Each row is a point on a landscape with many valleys, with its height.
A ball rolls from a point to the lowest of its 2 nearest points, and stops where none of them is lower. Distance is the straight distance between rows; heights are no part of it.
Z885: [ -5  24  -6  -6  16   3  14  34  33 -51  30   9  -2  26 -54  21  73  60
  19  48  13   0  22 -41 -15  16  14  52 -47  55  19  35 -27  17  23 -49
  -4  23  27 -30  14 -30 -41 -33 -36 -22  27]  (h 332)
Z529: [-15 -18   4 -11  18 -20 -29 -22 -41  12   9 -28  -5 -16  18 -24  37 -13
 -32 -51 -10   2 -36  22  10 -29  -9  -5  -4  18  24   7  -7  -2 -47  14
   8 -11  14  27 -29  19  23  -2 -11 -13 -10]  (h 195)
Z861: [-27  22  12   5   1  22  -6 -32 -20  13  20 -24 -29  -2 -25 -42  -6  -9
 -14 -11   3  20  26 -23   6 -41  39  24 -38   6  49   0 -17 -14 -40  22
  -1 -14  44  24 -13   5  23 -31   7  14   1]  (h 287)
Z604: [-11 -10 -35 -52  12 -35 -31  -8  13  33   1   2  11   2  43  12   1 -30
 -24   2  19  -7 -64  55  -9 -38 -23 -50  32  12 -29 -17  13   0 -16   6
  14 -24  -8   7 -26  21   3  33  -9 -11   4]  (h 418)
Z22: [ 32  26  17   8  13  16  21 -25  20  16 -38  23   3   6 -13   3 -49  17
 -19  52  55 -36 -15 -51  19   3  50  -7 -11 -11  10 -10   3 -28  28  -9
  -5  21  16 -44  47   4 -14   8  -4  37  10]  (h 499)
Z344: [ 14 -19  37 -27   2  12  32  16 -10 -20 -40  38  16 -67 -16  55 -11 -45
  14   8  18  44  23 -29  23  52   3 -61  23 -36  44 -62 -19  34  75  20
  -8  19 -41 -47  13 -40 -57 -11  63 -14 -19]  (h 200)
Z266: [ 19  50   6 -23  -4   0  50  37 -45  -1  12  38  53 -18 -20  23  17   9
  15   9  15  24  73 -70  -7  37  32 -59  -4 -21  58   8 -35  75  37   6
 -39  49 -14 -10  25 -58 -60 -17  38 -16 -12]  (h 404)
Z342: [-33 -54 -15   9   9  -3 -14 -59  40  35   7 -23   3  34 -20 -17 -21  -3
 -34 -34 -20 -48 -39  38  10 -13 -56   7  16  32   9  -9  -7 -34 -77  21
 -34   5 -16  -7 -53  -9  29  53  30 -13  10]  (h 181)
Z232: [ 16 -54   8  29  18 -18 -29 -58 -37 -15  -2 -18   9 -67  25 -31  11  -5
 -10 -74   8  23 -42  27  22 -11 -30   3  23   5  16  -2  -7 -30  -5  12
  16   0   5  34 -20  -3  25   7  -8  14 -13]  (h 118)
Z553: [-33   8  27  52  12  12 -26 -14  21 -47 -13 -12   2  26   2 -24 -13 -25
  -9  25 -44   0  43   8  13   6 -48  51 -50  -6 -14   6   6 -39  -3 -13
   5 -24  11 -16   5   2 -15  -4  16 -13 -20]  (h 304)
Z522: [ 15   3  42 -41   5 -11  10  30 -39 -44  17  54  22 -55 -29  42  51  22
   4 -19  -2  31  14 -45  14  62   3   0 -16 -11  38 -35   1  42  46 -17
 -25  36  -4 -26 -13 -47 -50 -64   9 -48 -14]  (h 408)
Z370: [ 16  -2  39  17  23 -17 -11  21   0 -50  -6  22  31  -3  -2   4  20  16
 -11  35  -8 -18 -32 -40  12  30   2  77 -48   8 -15  14  11 -44  30 -17
  -5   0  34 -22  40  10  -8 -11 -45  -8  -7]  (h 457)
Z797: [ -6 -28  47 -12  34 -12  10  28 -29 -35 -43  35  14 -92 -23  63  11 -69
  12   7  28  28 -15 -32  31  54 -17 -16  23 -28  18 -81   0  22  76   9
  -5   3 -15 -41   7 -19 -42  -3  11 -10  -8]  (h 124)
Z925: [-19   3  13  -1  12  13   4 -38   5  54   2 -22  -1  33 -30  19  22  21
 -21 -31  16 -28  -9  -3   9 -12  32 -11  -4  31  49   7 -12  24 -51  -5
 -30   8  19 -27  -5 -12  38   2 -10  -1  14]  (h 41)
Z537: [  1 -13  10 -13  35  48  36  15  31 -65   9  43   6  -7 -52   8  17  29
  17  48  -3  19  64 -57  -6   7   0  41 -69  26 -16  10 -22   4  73 -24
 -12  35   8 -36  52 -79 -61 -51  18  -3   3]  (h 74)
Z152: [-33  19  -5   2  36  33  13 -29  27 -28  16 -37   5 -21 -11   9  11 -31
 -17  37   2  14  61  -9  34   0  -6   6 -35  26  10  32   0   5 -19  37
   2   5   9 -48  -3 -21  17 -27  30   8  -4]  (h 378)
Z720: [-18   2 -12 -55 -13  -1  -2 -20  -4  58 -10 -22 -28  38 -38   8  33  -1
 -17 -30  39 -29 -27  -8 -14 -38  33  -6 -24  39  38 -29 -10  14 -54  24
 -32 -18  23  18 -26  19  30  -8 -27  -3  -2]  (h 134)
Z346: [ 52  35 -69   5 -72 -19  36  52  31  57  -1   1 -82   5  12 -13 -23  17
  35  -2   4 -15   9  18 -37 -37  47 -31  36 -33 -51  18  29  32   0  25
  35 -24 -21  60  24  45   9   1 -18  17  -6]  (h 472)
Z944: [-13   3 -33  -9  27   7 -38   2   8 -22  15 -27   1 -50  49 -25 -12 -65
   4  36  19  45  14  11   4  27 -52  -1   8 -15 -15  10  11 -11  -6  37
  46 -63  11  24  -8  33  23 -11   2   6  -6]  (h 654)
Z764: [-45  25 -16  -2 -27   2  -8 -12  37   3 -12  -5   5  53  12  -2 -33  -9
  -2  38 -13   5  16  73  -9 -17 -26 -43   4   5 -19  -4  10   7 -31 -21
  30 -16 -38 -20 -16  26 -15  29  19  18  -9]  (h 311)
Z523: [ 10  25 -26  29 -27   3   0  28  23  -7 -23 -10 -68  17 -34 -14  14 -11
  32 -15 -20 -12 -10  21  -9  14 -18  68  29 -31 -18  10  14 -27 -29  11
   8 -52   4  76 -11  68  51 -13  -4  11 -10]  (h 267)
Z556: [ 37 -10 -24  11   5  -2  14  -6  14  25 -30   4 -71  17 -66  -1  -1  -5
  35 -25 -25   2 -43   9  11  -2 -14  66  37 -43  -5 -26   2 -20 -20   0
   9 -39   6  53   8  52  48 -23  27  52 -10]  (h 296)
Z322: [-37 -21 -44 -30  40 -20 -30 -32  32  16   8   8  32  19  26  19  23 -30
 -29   1   5  18 -12  67   8 -17 -55 -57  51  40  11   9 -13  -2 -34   2
  29 -27 -22  -5 -47  -8   6  32  16   0   8]  (h 397)
Z149: [-34  12   8  34  18  -3 -28  -7  10 -51  16  -8   3  26  44 -49 -16 -36
  -7  29 -29   0  10  22   4 -11 -58  61 -14 -11 -55  10   4 -30 -25  20
  16 -35   0  35 -32  27  -5  13 -11 -24  -4]  (h 333)
Z975: [-32 -58 -21  -5  49  -9 -40 -55  11 -11  -6   8  48 -24  24  21   8 -29
   1 -24   7  44 -18  53  32  15 -62 -46  67  26  24 -21 -20 -11   5   2
  40 -27 -46 -24 -25 -15  -9  28  20  20   5]  (h 380)
Z209: [  7  17  22 -10  22 -26  -6   3 -25 -15   4   5  10 -24  14   1  33   5
 -19  -3  20 -30 -60 -20  19  -2  23  43 -19  11  -8   8  15  -4   1   1
 -13  20  29  -7  25  30  10  -3 -36  -9  -4]  (h 492)
Z507: [-23  16  29  16  -4  20  -2 -24 -43  15   6  20  42  20  12   6 -27  12
  -8 -47 -29  31  42  10  -4   3  13 -80   6 -12  32  29  -1  38  -6 -17
 -10  30 -12 -23  11 -39 -14  -7  33  10   5]  (h 282)
Z598: [  8 -56 -20  -7  28  -7 -36   8 -27   8 -26 -16   0 -31   3  13   0 -40
  43 -16   1  43 -46  40   7  36 -76  -5  80 -37   9 -33  -3  -6   9   6
  46 -60 -29  21   2  36  29  21  -4  38   7]  (h 464)
Z640: [ 27  -1  15 -10  10  13   2  20   8 -29  -8  10  -4 -81 -41   9  33  -1
  14  22  68  44  -1 -52   2  40  -1  15  -9  19  47 -25 -25 -29  75 -31
 -11   9  38  10  12  -5 -18 -46  -8  23   3]  (h 413)
Z477: [  0  34  -4 -19  49   6  11  -1  18 -26 -31  14  -3 -22 -19  17   2 -12
   3  80  58  -1 -23 -44  17  -1  21  23 -18  13  -6  -4 -10 -25  40 -17
  11   0  20 -30  42   1 -21   7 -13  16   2]  (h 470)
Z856: [-12 -18  43   2 -24  -3 -15  40  -9 -28  22 -12  38 -23   0  -9  43  31
 -20 -21 -10  21  49 -23   4  30  14 -45 -32  17  13  51   6  23  19 -21
  -9  40   3 -28  20 -26   5 -21 -31 -21   7]  (h 175)
Z735: [ 38  28 -10 -31 -31  -9  26  14  -9  36 -27   9 -30  12  14   4 -61  32
  11  31  30 -62 -52 -28 -22 -36  57   5   6 -26 -38 -47  23 -19  21   6
 -15   2  -5  15  17  38  -1  27  -6  18  -1]  (h 562)
Z43: [-10 -14 -30 -45   7 -29 -15 -19  37  15  41   4  36  27  52  14  17  -7
 -40  -4  11 -50 -57  17 -10 -41 -24  -8  18  41 -78   6  12  -5 -17   3
 -36  11 -14   7 -44   4  -1  37 -33 -47   6]  (h 443)
Z970: [ -2   9 -21  -2 -39 -10 -11  24  11  -4  45 -32 -24  31  36 -47 -46  23
 -21  36  16 -21  -4   4  -4 -58  18  24 -29  -8 -99  -1  32 -32   5  23
  -3 -14 -12  26   1  27  20  27 -31  -6  -2]  (h 621)
Z541: [ -6  22   0 -17  60  44  18 -35  16 -71  17  45   2 -33 -30  14  28   5
  14  11  29  27   4 -51  -7  -8  13  34 -63  32   3  -5 -40   5  43 -27
 -24  36  29 -26   1 -74 -56 -55  33  -1   2]  (h 189)
Z50: [ 12  -9  50   0 -25  -5  -4  63 -18 -68  15  26  11   5 -26 -15  38  27
   7  31 -32  21  43 -29   1  28  12  34 -60  -6 -16  12  27  -2  53 -17
   8  34  13   5  44 -18 -35 -53 -37 -23 -12]  (h 185)
Z503: [-39  21 -11 -15  19  -2   2  -1  20  10  -4 -24   4  44 -16  50  78 -24
  -4  14  -9 -32  -1   9  -2 -11   2  15 -14  51  -6   5   7  36 -53  17
 -30 -11  -5 -29 -23  35  22  -3 -18 -60   2]  (h 365)
Z501: [ 13  50  -2  35 -54  12  34  23 -25  18  10  -1 -59  31  -6 -34 -11  29
  21  -9 -15  14  26 -10 -25 -17  58   8   0 -35   8  12  -1  -5  -6 -21
   7  -8   9  52  23  47  -1 -32 -27  30 -10]  (h 505)
Z341: [ 14  29  14  -4 -48 -14  30  32  -2  24  -2   4 -15  51  25 -22 -60  50
  -8  69  21 -37  -6 -36 -26 -44  69  -9  -3 -12 -71 -16  21  12  24   6
  14  19 -34 -10  36  17 -31  30 -15   0 -10]  (h 581)
Z71: [  0 -25  50  13  14 -15 -34  12 -28 -78  12  19  26 -43  -3   3  47 -28
 -15 -24 -40  23  13  -3  14  57 -59  58 -33   9 -17 -10  11  -4  28  -8
  -5   3  15  14 -25  -5   6 -29 -32 -47 -28]  (h 299)
Z955: [-18 -19  34  58  -3  43  -4   2  51 -31   1 -13  -1  25 -31 -16 -20   2
 -35  15 -40 -14  57 -11  10  14 -11  37 -79   2  12  38  -4 -37  10 -15
 -13 -16  44 -33  40 -38 -12 -12  12  -5  -5]  (h 263)
Z29: [ 27 -59   3   5 -14  -2 -17 -28 -35  22 -28 -27 -36  17 -42 -22 -24  14
  19 -35 -20  19 -36  32  15  -8 -15  27  32 -56  20 -32 -13 -26 -30  -3
  11  -9  -8  21   7  27  42 -15  22  54 -10]  (h 329)
Z257: [  1 -25  31   8 -11 -15 -13   9 -18   3 -54  10   7  22 -13   9 -12   4
  24 -18 -19   1 -50  32  -5  48 -17  10  33 -32   9 -29  19 -29  15 -45
  16   4 -25 -13  24  31  -1  14   5  29  -4]  (h 427)
Z804: [  3  -1  23  22  64 -17 -14  -7  19 -41 -15  12  46 -14  -1  42  47 -18
 -17   7  -9 -12 -24 -28  27  64 -38  66 -26  28   1  16   4  -8  17  -3
 -12   5  22 -50  16  -1   1  -8 -27 -30  -9]  (h 419)
Z220: [ -1  37  10   2 -35   2  19  26 -15  25  10 -19 -27  17  -7 -49  16  15
  -2  27  32  -5  42 -35 -13  -1  59  -2 -27   3  14  23   1   4   4 -29
  13  12  21   2  26  15   7 -10 -49  19 -15]  (h 525)
Z767: [-43  15 -26  -2  19  23  10  11  37 -17  22 -39 -13  36  -7  -8  26 -12
   9  64   9   4  77 -25  16 -30   7  25 -51  22 -41  50   6  18 -17  41
  10  17 -15 -56  13 -14  12   9 -12  -3   3]  (h 405)
Z367: [-25   6  11  12  52  29  18 -44  14 -18  -5 -14  -2 -33 -31  32  26 -30
  -5 -13 -10  16  47  -7  36  10  -2  22 -32  22  55 -13 -28   0   0  21
 -32   8  28 -41 -14 -44   0 -43  41   0  -5]  (h 351)
Z176: [ 30   0  40   2   7 -32   2  23 -42 -58  -6  45   5 -77  -3  18  51 -25
   4 -22 -10  34   6 -21   3  28 -10  58  -9 -25 -23 -22  25  -8  62 -11
   9  16  31  21   4  -4  -7 -55 -15 -21 -11]  (h 353)
Z725: [ -4  33   0  43  -5  34  34 -12 -27  25   9   6  50  46   0  37 -26  27
   9 -24 -11  -1  69 -25 -16   9  39 -50   5 -20  25  55   9  46 -15 -15
 -29  35  -2 -46  36 -61  -4   0  18   2  39]  (h 337)
Z795: [ 22   0  -1  15   8 -20  -5  22 -32 -43 -20  10 -16 -89  14  20  30 -30
  27 -48  -9  35 -28  11  11  20  -9  20  33 -39  -9 -12  23   7  37   6
  29 -23  13  36  14  22  20 -27   4  17  -4]  (h 395)
Z727: [ 18  23 -46  21 -64  -4  20  34  12  -7  31 -12 -38  11  45 -49 -45  21
  11  41  18  12  14  17  -1 -63  21  -9   8 -30 -92  35  29 -15  19  13
  33  -9 -16  40  15  30 -15   0   0  26   4]  (h 609)
Z606: [ -2 -22  18  20  21 -27 -29 -14 -23 -60   4  12  37 -51  44 -29  37 -41
  -6 -25 -32  36  -1  23  -1  28 -66  18  18  -1 -31   3  -2 -18  22 -11
  27 -11   1  30 -32  -1  -4  -6 -10 -22 -14]  (h 249)
Z639: [ 50   9   4 -37 -19  -3  -1  -7 -42  52 -17  20 -11   6  -2   3 -36  32
  14 -18  38 -34 -77 -21   4 -25  51   1  27 -39   5 -33   7  -8  -7  15
 -36  16  17  16  10  34  22   6 -11  32  11]  (h 544)
Z230: [-20  -8   4  17  15  -1  -6 -52  -1   2 -13  13  38  20  14   8  -8   8
 -10 -42 -31 -13  -7  51  22  -8  -3 -37  22  10   9  15  -2   1 -27 -34
  -4  21 -13 -48 -10 -29  -2  17  32  -1  21]  (h 215)
Z458: [ -5  -7  34  14 -25  -8 -12  37  -9 -45  15  -5  31   4  13 -39  -2  14
  -7   6 -26  23  37   2  -1   9   1 -18 -33  -8 -37  41  20 -14  18 -19
   5  30   5  -4  23  -2 -18 -12 -25  11  -6]  (h 48)
Z472: [-13  21   6 -26 -32 -12  16  44 -36 -12   1   6 -42 -13  30   2  15 -13
  27   6 -30  63  56  39 -27  15  -3 -77   0 -41  21  -2 -11  51  19  -9
  37  15 -31  -8  -4   7 -66 -20  17   3 -34]  (h 295)
Z481: [  4  -4  21 -47 -20   0  22  36 -38  -3 -37  22 -25 -42   5  26   5 -30
  27  -7  -6  53  33  -1  -3  55   9 -77  17 -45  65 -48 -17  53  39  -1
  18   2 -50 -18  12 -18 -51 -22  47   5 -47]  (h 252)
Z101: [ 25 -67  59  -3 -24   0 -27  28 -41 -26  -2  19  47 -90  -2   4  17   4
 -12 -45  12  41  15   2  15  30  -5 -49  22  16  26 -16   1   3  61  -4
 -10  26 -23   5   4 -25   7 -25  -6 -37 -18]  (h 328)
Z674: [-46  12 -23 -30 -13   0 -15   6  37  21 -19 -13   1  59  -1  30  24 -21
  -6  24   6 -38  10  46 -16  -3  -8 -35   8  25 -28  -2  12  31 -42   0
   3 -19 -39 -23 -24  30   5  24  -3 -26   3]  (h 339)
Z762: [  -4  -38  -25   19   49  -12  -32  -56   21    9   21   14   37   13
   55  -54   -3  -26  -21  -20  -14   17  -44    1    1   40 -105   40
   76   36   10  -19  -49  -43  -31   -5    9  -42   -3   71  -67   -3
   20   44   -2   -5    5]  (h 377)
Z380: [ 85 -26 -52 -26  12 -26   4  25 -27  54 -38   1 -64 -44  -7  32 -28 -22
  56 -22   4  37 -50  40  -7 -18  10 -47  66 -44  10 -12  20  38  -7  37
  75 -40 -16  31  46  20  22  -3   5  16  25]  (h 435)
Z450: [ 63 -16 -16   7 -32   4  17   3 -42  50 -20  12 -38  32 -39 -19 -27  49
  49 -48 -25  22 -28  13 -11  -1  22  -2  46 -71   5  -8 -10  24 -19 -12
   9   6 -24  36  33  43  34 -24  28  65  -9]  (h 364)
Z588: [ 17 -10 -32 -31  17 -42  -6 -23  17   9  49   2  30  20  58 -26  -2   2
 -51 -19  -3 -27 -69  37   6 -34 -51  15  31  39 -45  -9 -19 -41  -6 -21
 -17  -3  12  54 -64 -10   8  47 -21   1   7]  (h 415)
Z821: [-56 -42   3  23   1  13  -5 -33  18  42  12 -34  -5  31 -17 -12  -6  16
 -42 -47 -17 -17   0  29  18 -19 -10 -27  12  39  39  26 -13  -8 -85   7
 -17 -14   2 -15 -45 -26  48  28  29 -12  31]  (h 136)
Z169: [ 27  14  20   1 -31  -9  22  11 -45  20 -57  29 -11  28 -29   0 -16  19
  50  -7  -5   8 -27  -4 -15  19  21 -15  35 -42  26 -34  -2  12  13 -35
  24  13 -12  20  40  42 -17 -23  11  47  -1]  (h 396)
Z627: [  19  -58   -5   19   31  -30  -33  -25  -23  -46    4   15   44 -100
   52  -10   22  -26   -7  -55   17   50  -23   26   22    6  -48  -19
   56   22   -9  -16  -13  -33   44   -1   36  -17  -12   37  -25  -27
    1    3  -16    4   -8]  (h 193)
Z601: [  9 -42   4  58  31  -8   0 -78  18  17  -5 -28  20  -5   9 -12   0  -5
 -40 -53 -30 -56 -59  21  32  15 -42  40  -8  42  24  21 -24 -25 -40  15
 -28  16  15 -22 -33 -28   8  51  12 -24 -14]  (h 238)
Z171: [ 10   5  -8  -8 -11  10   4 -18  12  49   2 -19   8 -15   8 -15 -85  26
 -28  30  53 -39 -18 -21   9  -7  48 -46  -2  -6   3  11  31 -17  -2   8
  -9  20  -7 -27  16   2  16  27  -5  34  12]  (h 526)
Z865: [-48  -1   4  -5 -23   7   0  19   5 -52   8 -14 -14  -6  21 -17   7 -23
  -8   8 -26  62  74  51  -3  13 -41 -61 -20 -14  -7   9  -5  13   0  -5
  25   7 -28  -3 -19 -13 -25 -16  19   5 -29]  (h 331)
Z968: [ 20  52  12  -5  -2   7  32 -13 -47  27 -18  36  31  -4  -9   9 -25   2
  12  22  17  17  38 -51 -18  15  48 -61  -1 -24  49  -1 -16  37  30   1
  -4  30   1  -9  46 -18 -46  -2  29  29  -2]  (h 436)
Z607: [ -8  13  20  33  21  22  27 -25   4 -14   0   3  14  25 -22  28  34  11
  -2 -21 -41 -13  49 -13   3 -11  32  27 -41  21  29  30 -18  16 -26  -5
 -30  13  39 -43  13 -53   1 -42  24 -15  32]  (h 320)
Z895: [ -6 -23   2  -7 -32  21 -13  -7  21  51  32 -34 -29  23   6 -18 -76  26
 -20 -28 -18 -52 -35  25  -9 -28  -4  43 -25   3 -30 -21  17 -58 -19   0
 -46   8   1  23 -57   7  35  43   8   9   3]  (h 496)
Z546: [ -8  26  18  28  32  55  14 -57  11 -18  -2  33  18   8 -42  11  -4  17
   3 -13   0   3  17 -35 -18  -3  30  27 -50  29  51  22 -31  -4  27 -39
 -27  16  48 -27  22 -56 -33 -40  30   9  18]  (h 266)
Z269: [  2   1 -34 -23 -14  10 -18  15  23  10  30 -37   1   7  49 -28 -17   2
 -17  21  28 -32 -34   4 -10 -18 -20  22   6   8 -67   2  22 -32 -11  22
 -18 -34   6  54 -32  42  47  28 -25 -12   1]  (h 632)
Z147: [ 78  12 -64 -23 -43 -20  45  43   5  77 -46   5 -73 -13 -15   9 -37  -2
  47   4   5  -6 -25  23 -35  -6  34 -60  53 -41  -6 -13  29  49 -15  26
  64 -25 -16  42  46  41  -5  -2  -5  14   2]  (h 455)
Z863: [ -8 -27 -25  -9 -27   2 -20  -3  20  27  15 -31 -53  10  10 -10 -50   6
   6 -21 -29 -75 -28  17 -34 -38 -30  63 -11   3 -52 -50   8 -58 -15  30
 -41  -3 -11  77 -84  14  31  54  18 -27 -11]  (h 508)
Z493: [ 37  27 -28  -5 -39  -1  15  21 -19  25  15 -10 -53 -20  17 -26 -17  17
  15 -14  11  -2 -10   5 -13 -45  58 -12  14 -36 -14  22  17  16 -13  13
  11 -29   9  50  25  42  35 -17 -11  20  -4]  (h 488)
Z345: [ 15 -21  33 -17  10  10 -13  13 -29 -15  -9 -13  17 -87  -7   8  29 -24
  -1 -16  37  38  14 -29  21  42  12 -30   2   7  42 -22  -9   6  53  17
  -9  19   2 -19  16  -7   6 -29  -5  -4 -20]  (h 374)
Z311: [ 11  46   4  -1 -27   7  38   9   6  89  -2  -5   9  50 -12   4 -19  40
  -4   1  48 -36  44 -55 -38   3  68 -47   8  -2  36  20  -7  52 -26 -17
 -25  37  -4 -28  19 -16   1  31 -30   4  15]  (h 567)
Z634: [  1  52  24 -19  11  -2  27  19 -23 -27   7  37  29   8 -24  39  44  29
  31   1 -11  14  39 -41  -9  23  34  -8 -21  -5  39  12  -7  52  17 -21
 -29  45   4 -38  18 -42 -44 -46  16 -25   6]  (h 371)
Z941: [ 39 -22 -60 -12  30 -38  -5 -24  15  19  38   8  16   5  65 -22  -6  -6
 -33 -19  -7   3 -51  22   8 -15 -82  50  77  27 -25 -25 -42 -49 -14  -8
  -4 -41  -1 101 -78   2  23  44 -13  10   2]  (h 394)
Z415: [ 41   5 -42  11  -2 -14   6  26  -1   2 -21   7 -41 -61 -10  24   5 -28
  42 -29  -5  44 -28  26  -5   3  11 -22  55 -52   6  11  25  24  23  25
  53 -49  -4  37  31  30  24 -15  12  29   4]  (h 416)
Z242: [-42 -18 -21  -7 -38  -4 -15   9  54   9  54 -26  -9  75  26 -31 -31  13
 -32  11 -29 -39   9  30 -28 -57 -37  21 -10  44 -66 -38 -10 -54 -24  11
 -42 -13 -17  58 -96 -10 -15  62 -15 -41  16]  (h 528)
Z583: [-14  -5   6  -2  17 -22 -28  -2 -15   3 -42  -3  -1  10   4   5   0 -47
  27  -4 -14   3 -51  39 -14  25 -61  26  36 -33 -21 -38  25 -17   2  -8
  29 -44 -18   4  -1  53  19  26  -5  14   1]  (h 449)
Z165: [-11  20  -2 -26  29  13  -3 -33 -26  -2   3  -9 -39 -32 -28   0  17 -26
   4 -17   8  52  17  -7  11 -11  20  -5 -30  17  90 -24 -33   8 -12  15
  -1 -14  28  10 -17 -17  -4 -46  35  20 -21]  (h 319)
Z73: [-24  -7  -5  30  30  -1 -38 -44  25 -16  17  -2  36  24  53 -45 -11 -38
 -13   4 -34 -15 -30  11  -5  25 -80  54  14  25 -33  14 -22 -32 -43   4
   0 -30   2  27 -50  17   4  45 -11 -36  -6]  (h 356)
Z751: [  5  11   5   2  33  -8   7  26  24 -43   9  22  32  -4 -35  64  86  25
  20  33 -12 -17 -11 -25  26  56   4  46 -32  36  33  30   1  17  22 -22
 -14  25  25 -57  18 -22 -13 -43 -26 -34  15]  (h 379)
Z68: [-11  45 -15  14 -15  25  37  -4  40  58   5 -17 -14  54 -27  -3  -6  30
  -6  45  35 -47  57 -41 -25 -23  65  -7 -12  39   6  17  -7  35 -18 -15
  -9  15   3 -54  15 -29  15  16 -37   5  10]  (h 550)
Z46: [  0   8  36  31 -34   9  16  -1   6  41  20  12  34  67  19  11 -65  59
 -10 -17 -24 -38 -11 -25 -15  -2  55 -18 -14 -16 -10  42  12  13  -5 -38
 -30  21   0 -42  34 -42  -8  40  -7  -7  28]  (h 439)
Z901: [ 25  -7  29 -15 -30 -27 -13  13 -36  27   1  -5   3   4   9 -21  -6  44
   1 -36   3 -18 -60  -9   1 -12  33  -5  12 -13  13  14  10 -17  -4 -24
 -20  20  10  19  13  32  17   8 -14   3  16]  (h 522)
Z605: [-16 -25 -28 -32 -28   2 -12  -4   0  43 -14 -38 -66  23 -47 -18   4  -6
  -1 -12   6 -22 -21   5 -21 -38 -13  25  -2  -5  14 -43  -1 -14 -65  38
  -8 -42  21  62 -31  53  49  -2  -8   2  -7]  (h 194)
Z382: [  5 -27  33 -11  37 -28 -20  10 -26 -27 -50  34  42 -60   3  56  21 -47
  -2   7  18   1 -40 -12  36  29   7 -42  49 -19  20 -12   8  33  41  23
  15  22 -25 -56   0  -9 -32  31  23 -15   6]  (h 209)
Z602: [  6  16   7  -6  32  40   1 -14  43 -15 -31  25  -5 -31 -41   8  10   9
  27  50  68  14 -21 -44 -16  35  17   0  -3  26  48 -11 -27 -26  56 -52
   2  18  31 -16  37 -10 -43  -7   5  37  15]  (h 442)
Z819: [ 12  20 -38   9 -75  -5  31  29   8  40  35  -2 -31  38  47 -49 -89  40
  -3  44  34 -16  16  12 -38 -66  45 -45   4 -13 -77  -4  21  12   7   1
  31  14 -23  25   1  17 -35  25  -3  22   3]  (h 598)
Z964: [ -4   9  30   8 -11  -4   1  59  -2 -38  22  14  17  48 -41 -10  48  56
  11  39 -27 -13  50 -35   1  10  26  35 -61  17  -7  44   4  29  29 -16
   2  34   8 -47  54 -34 -37 -23 -49 -16  13]  (h 268)
Z701: [-39  17  -6  19  28   1  -8 -30  42 -27  -2   7  39  38  29  16 -17 -12
  -1  25 -32   5  16  59  12  -4 -43  -2   6  15 -51  20  12  -9 -22  -7
  18   1 -25 -57 -10 -10 -13  18  35  -4  14]  (h 274)
Z239: [  9  50  18  55 -20  18  44  11 -24  30  13  28  56  91  -7  30 -42  54
  14   4 -14 -29  44 -55 -29 -15  57  -2 -21 -18   1  44   0  48   4 -18
 -19  33  -2 -43  59 -60 -34  22 -10  -8  28]  (h 390)
Z186: [-21 -11 -31  14 -62  -9 -12   7  31  -5  24 -33 -57  59  22 -20 -39  11
  -4   6 -19 -42   7  34 -34 -73 -14  12 -16   0 -75 -58   9 -39 -22  42
 -29 -29 -23  79 -82  28   1  28   3 -32   2]  (h 519)
Z323: [  0 -11 -35   7 -27  -2 -16  11  20  27 -12 -15 -56  19 -13  -9   1 -29
  22  -8 -17 -23 -16  -2 -20  -6 -52  71  20 -15 -27 -30 -12 -33 -64  51
 -18 -54   9 100 -45  69  56  24   6 -29  -8]  (h 232)
Z446: [ -7 -33   3  30  18  53  23  12  44 -60  10   1   8  27 -44  12  17  12
   6  29 -44  -3  91 -24  10  -1   8  53 -79  20 -16  49  -7  -1  22  12
  -7  17  24 -48  65 -67 -11 -33   9  -8   7]  (h 196)
Z586: [-17  14 -33   4   1   2  -4 -11   1   5  -2 -24 -35 -30   3 -24 -38 -43
   7  24  13  13  23  26  18 -13 -11  -8 -17 -23  20 -15  19 -15 -25  28
  53 -44   9  16  -4  35  20 -23  30  25 -19]  (h 648)
Z178: [  9 -49  44   1   3 -27 -32  11 -34 -35   9   4  56 -42  15   4  55  31
 -23 -55  -7  17 -14   5  18  20 -11 -33  15  25  27  36   2   9   7 -19
  -8  28   8 -12  -6 -17   3 -14 -28 -31  -7]  (h 262)
Z107: [-35 -28   3  -2  17  21 -21 -33   6 -25   0  -6  22 -47  14  15   4 -31
  -5 -30 -17  56  51  54  21  10 -34 -56  12  12  36 -15 -13   8   9  -1
  18 -11 -36 -34 -23 -25  -5 -17  48   4 -18]  (h 359)
Z533: [ 23  10 -15 -24 -26  -4  12   1 -18  86 -10  -7  25   9   6 -17 -58  31
 -15  -2  63 -38 -11 -35 -19  -4  65 -90  26 -17  43  18  -6  36 -17  17
 -16  26 -17 -13  13  -2  13  47 -19  18  17]  (h 546)
Z253: [-42   9   1   7 -10  -2 -18  -8 -11   5  34 -36 -29  17  12 -47   5 -23
 -41  -4 -13   5  15  22  -3 -63   7 -15 -37   8   3  20  -5  -5 -71  28
   7 -11  14  28 -40  10  22  13  -2 -20  -1]  (h 245)
Z92: [ -5  13 -41   2 -30  12  -8   9  28  26  -4 -32 -25  -1  14 -26 -43 -16
   3  38  29  -8   6  31 -11   4 -16  11   4 -12 -14 -18  21 -40 -18   5
  22 -44  -6  28   2  46  45  14 -12  26 -16]  (h 641)
Z730: [ -4  27 -19 -28  44   1  24  15   3 -15  -3 -16  23   8   6  70  83 -13
  20  41   2 -28   9  -6  16   2  11  16   5  21 -22  36  -2  48 -21  23
 -22  36 -12 -64  12  12   7 -20  -9 -31  33]  (h 321)
Z753: [-13  13   9 -21  39 -19   0  11 -10 -13 -17  14  33 -19  14  59  56 -28
   3  14   5 -11 -24  10  24  27   5 -32  32  12   6  21  13  48  -4   9
   7  26 -11 -65   9  -1 -11  14  13 -22  13]  (h 269)
Z694: [ -9  -8  21  25 -34  28  -3 -11  23  42  29 -23 -17  53  11 -13 -83  46
 -35  -6 -29 -53 -30   9  -3 -16  28  19 -43  -5  -9  18  19 -31   1 -30
 -27   6   9 -30  -2 -18   3  41   6  13   4]  (h 474)

For each start below, name the point where the ball stops.
Z604 | Z797
Z242 | Z230
Z735 | Z458
Z43 | Z537
Z501 | Z232
Z583 | Z925
Z186 | Z230
Z22 | Z458
Z944 | Z458
